A landscape with many valleys, sampled at points; each row gives a point and its height.
A ball rolls from a point to whichever of its 2 nearest points has the largest drop for the distance, and stops where none of them is lower. Distance is the straight distance between rows; heights are no part of it.
j_181: [ 82 125 108 146 140 170 114 162 118 137 199 101 167 171 133 106 119 127
  82 137  86 123  90 115]  (h 443)
j_819: [116 132 103 134 149 150 147 156  87 171  97 153 150 128 112 149  95 148
  51 117 151 149 145 103]  (h 390)
j_956: [143 112 157 148 152 107 108 162 122  90 130 127  83 136 124  98 164 184
 186 136  62 149 114 167]  (h 556)
j_5: [109 146  90 119 112 131 102  79 100 148 112  43 134  97 152 173 120 119
 163 120 121  91 154 101]  (h 279)
j_921: [133 158 157  90 121 182 115 128 160 110 173 120 178 208 187 130 106 120
  63 108 169  78  95 141]  (h 583)
j_551: [101 116  98 169 172 131 150 171  95 135 171  94 142 139 112  86 119 154
  83 140  63 166 110 133]  (h 475)
j_512: [105 142 110 145 156 173 130 134 138 129 181 143  82 140 157 149 126 109
  60 164 112  93 135 157]  (h 533)
j_89: [124  78 103 159 143 122  89 116 151 125 187 100 106 111  90  75 147 101
 141 163  75  98 127 158]  (h 425)
j_923: [144 171 108  93 115 124 163  98 143 187 120 172 150 123  89 100  74 100
 110 128 199 129 172 148]  (h 276)
j_467: [130 170 135 144 118 112 157 149 127 140 121  99 125 126 116 133 101 145
 169  85 108 165 150 113]  (h 600)
j_70: [119 105 133 192 140  96 133 115 163 101 107 104  91 116 102 105 128  63
 136 167 157 101 115 134]  (h 360)
j_680: [106 121  99 128 135  90 134  76 120 117 103  39 137 112 142 139 107  91
 166 156 131  94 102 114]  (h 321)
j_182: [147 154 108  89 116 123 162 123 152 182 129 165 112  75  66 151 102 120
 111  88 138 158 201 132]  (h 601)
j_662: [ 72 136 102 114 149 154 147 141 122 152  91 139 166 158 148 163 113 105
  45 100 195 133 138  72]  (h 334)
j_152: [152 155 157 131 123  70 151 133 121 101  52 112 126 134 130 158  82 112
 168 123 162 127 106  82]  (h 409)
j_46: [113 117 161 100 132 162  96 133 115  66 145 104 135 148 209 161 163 136
 157 118 112  87  76 110]  (h 317)
j_43: [120 105 116 145  87 110  84  70 140 102 160  96 130 142 151 107 119  69
 143 155 146  94 119 137]  (h 482)
j_756: [ 91 101 105 203 160 112 127 134 118 142  77 147  98 129 102 159 130  94
  84 172 170 128 137 128]  (h 442)
j_970: [104 143 147 167 115 144 157 118 150 114 184 162 104 107 131 100 179 128
 138 126 146 126 137 135]  (h 335)
j_352: [107 114 114 149 134 129 135 113 137 125 142 160 133 100 115 115 133 134
 104 119 130 141 152  90]  (h 302)
j_330: [150 153 133 121 112 115 164  63 131  91 135 130 102 114 197 118 159 117
 171 137 136  95 126 122]  (h 531)
j_290: [113 152 132 199 148 120 135 116 129  81 113 143  81  95 154 156 141 144
 123 105  75 116 155 111]  (h 144)
j_929: [162 180 155 121 120 101 196 111 161 124 190 152 112 105 117  80 129 168
 190 109  99 159 158 130]  (h 623)
j_117: [164 137 119  84 141 127 149 165 122 187  91 145 147  98  51  77 122 164
 131 139 115 184 151 150]  (h 268)
j_700: [157 162 152 119 158  92 214 143 156 137  83 144 132 103  76  88 116 127
 151 158 187 146 112 128]  (h 266)
j_569: [110 139 158  80 138 138 164 114 113 118 115 129 136 103 152 148 155 142
 127 114 150 111  94  84]  (h 226)
j_595: [137  79  76 134 157 126 119 147 110 139 124 148  97 119  88 148 111 175
  90 167  46 130 147 156]  (h 470)
j_327: [142 116 148 150 123 105 129 142 137 144  75 157 106 107  84 170 110 113
 111 106 149 170 163 111]  (h 558)
j_280: [150 116 154  97 160 157 144 188  91 134 120 196 147 150 158 176 112 154
  33 136  89 151 134 105]  (h 603)
j_811: [152  79 124 145 141 115  96 133 123 125  80 152  83 113  92 137 149 137
 124 174  86 150 146 147]  (h 503)
j_880: [118 169 136 146  85 120 120 117 104  82  91  90 146 129 183 164 160 124
 176  48 127 148 129  83]  (h 697)
j_455: [129  99  80 146 121 113  97 109 157 150 157  74 133 123  95  81  94  97
 138 155 129  93 122 141]  (h 452)
j_631: [144 183 130  91 141 125 196 121 157 131 113 154 142 136 108  82  89  96
 131 166 208 151 128 143]  (h 201)
j_890: [117 145 112 153 136 145 103  96 143 132 209 106 110 126 132  83 167 104
 150 162 118  87 114 183]  (h 396)
j_252: [129  91 143 115  63 138  69 152 131 149 173 174 161 177 145 132 104 116
 102  86 132 160 123 121]  (h 142)
j_588: [140 114 149  86 119 136 114 115 105 116 112 148 143  99 103 120 145 154
 173 122 133 125 118 122]  (h 231)
j_249: [118  85 161 129 100 133  75 162 108 111 148 131 143 172 162 116 157 141
 131 139 114 131  64 124]  (h 246)
j_867: [165 129 131 114  89  82 138  96 116 106 114 144 126 156 175 169  60  61
 118 107 164 107 125  94]  (h 359)
j_212: [166 146 145  56 150 123 155 106 150 123 144 153 126 121 140 121  83 109
 127 138 116  83 118 132]  (h 222)
j_574: [130  57 117  91 130 124  76 130 105 131 104 126 135  79  90 122 173 184
 170 119  89 164 119 113]  (h 194)
j_282: [115 146 119 154 153 113 166 108 152 108 110 127 127 106  94  68 142 110
 157 173 177 126 106 139]  (h 316)
j_473: [134 121 105 168  87  92  96 154 140 142 109 103 118 113 104 115 104 133
 156  95 105 173 142 111]  (h 585)
j_678: [116 102 136 159 153 126 131 199  96 132 112 127 137 156 109 112 122 160
 104 134  96 183 107 119]  (h 504)
j_83: [108  79 116 106 151 189  86 165  87 135 123 147 155 151 154 153 166 136
  83 159 124 131 113 156]  (h 604)
j_14: [149 187 131 137 102  90 183  93 130  92 174 135 138  95 158  96 154 141
 210  88 120 150 135 106]  (h 621)
j_693: [ 95 125 138  96 121 182  87 168  74 150 101 116 173 142 152 142 181 174
 121 124 129 141 112 144]  (h 630)
j_601: [173 124 155  71 105  99 144  90 105  75 122 121 138 162 189 158  98 101
 137 135 150  74 117  98]  (h 315)
j_304: [169  85 170 175 130 105 118 155 157 144  85 178  80 126 101 141 149 108
 101 158 140 170 168 158]  (h 532)
j_459: [135 182 118 143 133  73 170 105 132  93 103 100 121 105 113 103 122 141
 200  85 103 136 142  90]  (h 612)
j_845: [148 102 137  93 131  91 158  93 110 103  68 134 126  97 103 145  86  97
 143 156 180 104 114  95]  (h 453)
j_11: [125 116 113 115 150  96 123 118 109 118  50  71 118 142 116 143 118 137
 168 129 157 104  92 110]  (h 365)
j_830: [122 102 146 151 145 185 128 179  83 143 133 182 138 152 154 144 148 153
  42 155 113 153 142 160]  (h 571)
j_414: [116 108 119 176 151  98  96 165 145 139 187 102 131 146  98  63 105 132
 124 120  55 143  92 115]  (h 501)
j_288: [137 116 119 155 122 129 137 135 155 180 109 147  88  72  75 159 125 134
  94 135 116 168 218 118]  (h 582)
j_828: [116 110 136 132 150 153 109 114 138 122 198 170 108 119 129  97 172 142
 128 161 115 106 100 144]  (h 364)
j_660: [115 141 134 116 111 155 126 152 141 137 129 162 139 168 136 149  89 104
  57  92 196 138 137 129]  (h 389)
j_728: [ 78  60 130 104 100 115  77 151 102 115 183 156 172 158 143 107 131 108
 116 107 122 136  90  99]  (h 198)
j_857: [166 126 135 137  72  96 112  82 128 106  95 127 115 127 166 133 140 117
 195 124 146 130 130 135]  (h 548)
j_892: [ 87 112 141  70 131 185  86 132 103  99 151  96 170 155 201 191 161 133
 100 135 127  90  87 122]  (h 355)
j_147: [108 147 139 114 100 148 100 115 141 103 133  97 183 198 191 141  94  82
  67  96 198  96 125 146]  (h 549)
j_67: [ 56 133 135  90 142 187 106 139 129 135 174 109 195 169 167 119 156 129
  86 123 142 111  96 121]  (h 401)
j_953: [129 151 137  93 117 170  84 151  88 139  86  47 191 156 145 160 166 157
 169 108 125 132  93 148]  (h 653)
j_866: [145 144 119  90 119 142 152 110 156 160 163 163 124 123  95 108  69 114
 123 145 147  91 157 158]  (h 273)
j_624: [153  68 141 145 162 153 141 171  67 123 130 186 148 145 123 135 126 162
  81 156  91 194 126 150]  (h 539)
j_99: [168 125 113  47 123  95 157  80 139 114  86  96 150  96 131 107  94 138
 170 164 161  97 106 102]  (h 486)
j_801: [118 154  80 100 155 158 130 106 134 160 114 106  96 100 108 170 124 151
 127 140 110  92 162 157]  (h 280)
j_610: [111 114  73 152 148 131 140 152  98 151  95 128 110  99 107 167 116 162
  78 147  86 155 166 121]  (h 436)
j_561: [169 176 119  89 122  79 189  88 112 104  86 105 128 115 168 111 110 123
 187 147 141 102 129 110]  (h 510)
j_53: [169 131 157 147  66 138 111 130 170 182 167 141 101 116 114 119 148 130
 174 131 108 144 189 200]  (h 182)
j_649: [118 172 121 133 127 137 111 165  91 150  66  55 159 156 122 124 162 187
 186  89 144 180 105 133]  (h 672)
j_339: [101 166  94 106 147 147 152  80 117 114  91  77  96  69 151 174 140 160
 161 129 108  73 159 125]  (h 236)
j_470: [122 143 125 132  76 110 139 115 140 144 143 133 150 139 129 154  53  83
  85  80 163 132 124 110]  (h 405)
j_994: [ 90 106  98 115 147 140 132 108 127 139 109 143 154 104  83  95 142 102
  86 143 187 129 124 112]  (h 258)
j_913: [145 110 173 137 139 117 111 139 120  66 160 139 118 172 176 130 148 131
 155  95 110 112  64 106]  (h 286)
j_546: [157  96  99 109 143 116 129 157 142 156  87 137 135  86  55 108 174 175
 164 139 109 174 155 135]  (h 230)
j_652: [159 105 151 133 157  95 151 165 131 108 202 140 132 140 100  72 101 151
 135 115  66 129  69 111]  (h 519)
j_114: [ 92 170 151 193 151 119 180 155 126 120 117 143  93 129 147 175 110 131
 105  99 129 141 138 112]  (h 200)
j_206: [143  98 134 115 144 113 106 164 123 118 136 129 133 132 101  79 146 171
 156 151  59 139  65 139]  (h 540)
j_287: [114 139 136 108 132 178 121 115 128 122 185 134 127 171 156 115 116  83
  73 137 140  78  92 155]  (h 567)
j_758: [136 161 137  80 128 109 177 127 166 136 170 172 122  80  77 105 102 135
 149  97 124 163 168 108]  (h 614)
j_671: [154 119 136 158  67 110  97 108 162 138  76 105 137 120 105  96 145 125
 177 109 161 163 152 136]  (h 568)
j_796: [100 158 126 143 115 120 103 113 111 130  82  87 165 120 151 124 187 151
 187  64 157 171 117 123]  (h 686)
j_553: [109 126 120 202 168 151 148 141 114 128 120 155  75 147 127 183 136 120
  56 165 121 118 146 148]  (h 491)
j_108: [154 129 145 155 143 107 137 117 191 169 187 142  89 104  55 107 106  89
 120 143 119 123 175 174]  (h 262)
j_985: [ 95  65 123 176 151  96 106 104 126  93  89 136 110 116  93 118 153  87
 107 164 170 115 130  93]  (h 397)
j_882: [116 156 121  78 141 164 133 112 107 137 101 116 168 129 170 183 149 138
  71 103 180 102 121  97]  (h 274)
j_334: [156 135 178  82 106 135 129 133 139 109 140 141 140 157 178 134 104 122
 142 131 129  72  96 133]  (h 270)
j_409: [161 172 147 146  98 152 107 166 143 176 168 134 109 159 138 127 134 158
 158 100  93 156 161 185]  (h 136)
j_915: [ 86 144 120 143 149 154 129  93 111  96 130 107  71 111 172 176 161 143
 139 125  96  83 121 125]  (h 193)
j_483: [ 89 138 110 146  90 136  94  83 135 108 138  88 155 180 190 142 116  72
 128 128 172  89 117 121]  (h 512)
j_668: [173 147 126 144 125 125 137 115 193 170 135 131  75  95  76 138 153 109
 150 157 109 133 194 182]  (h 225)
j_377: [142 116 136 140  77 173  68 160 147 172 174 157 125 151 138 141 141 124
 111  95 111 136 159 162]  (h 71)
j_397: [151 119 122 169 130  97 108 127 166 120 151 149  88 104  99 103 151 158
 173 115  69 134 139 148]  (h 569)

Where does a ball stop that starts at each point below?
j_147 -> j_994
j_459 -> j_290
j_67 -> j_377
j_99 -> j_290

Call two points neighbours if one is among the 2 nearest of the other. Go from one point of each pair to the other, from neighbour to neighbour, staying as low as possible. Name the highest point that can't be avoided.
j_662 and j_377 -> j_470
j_377 and j_212 -> j_866
j_631 and j_377 -> j_923
j_574 and j_569 -> j_588
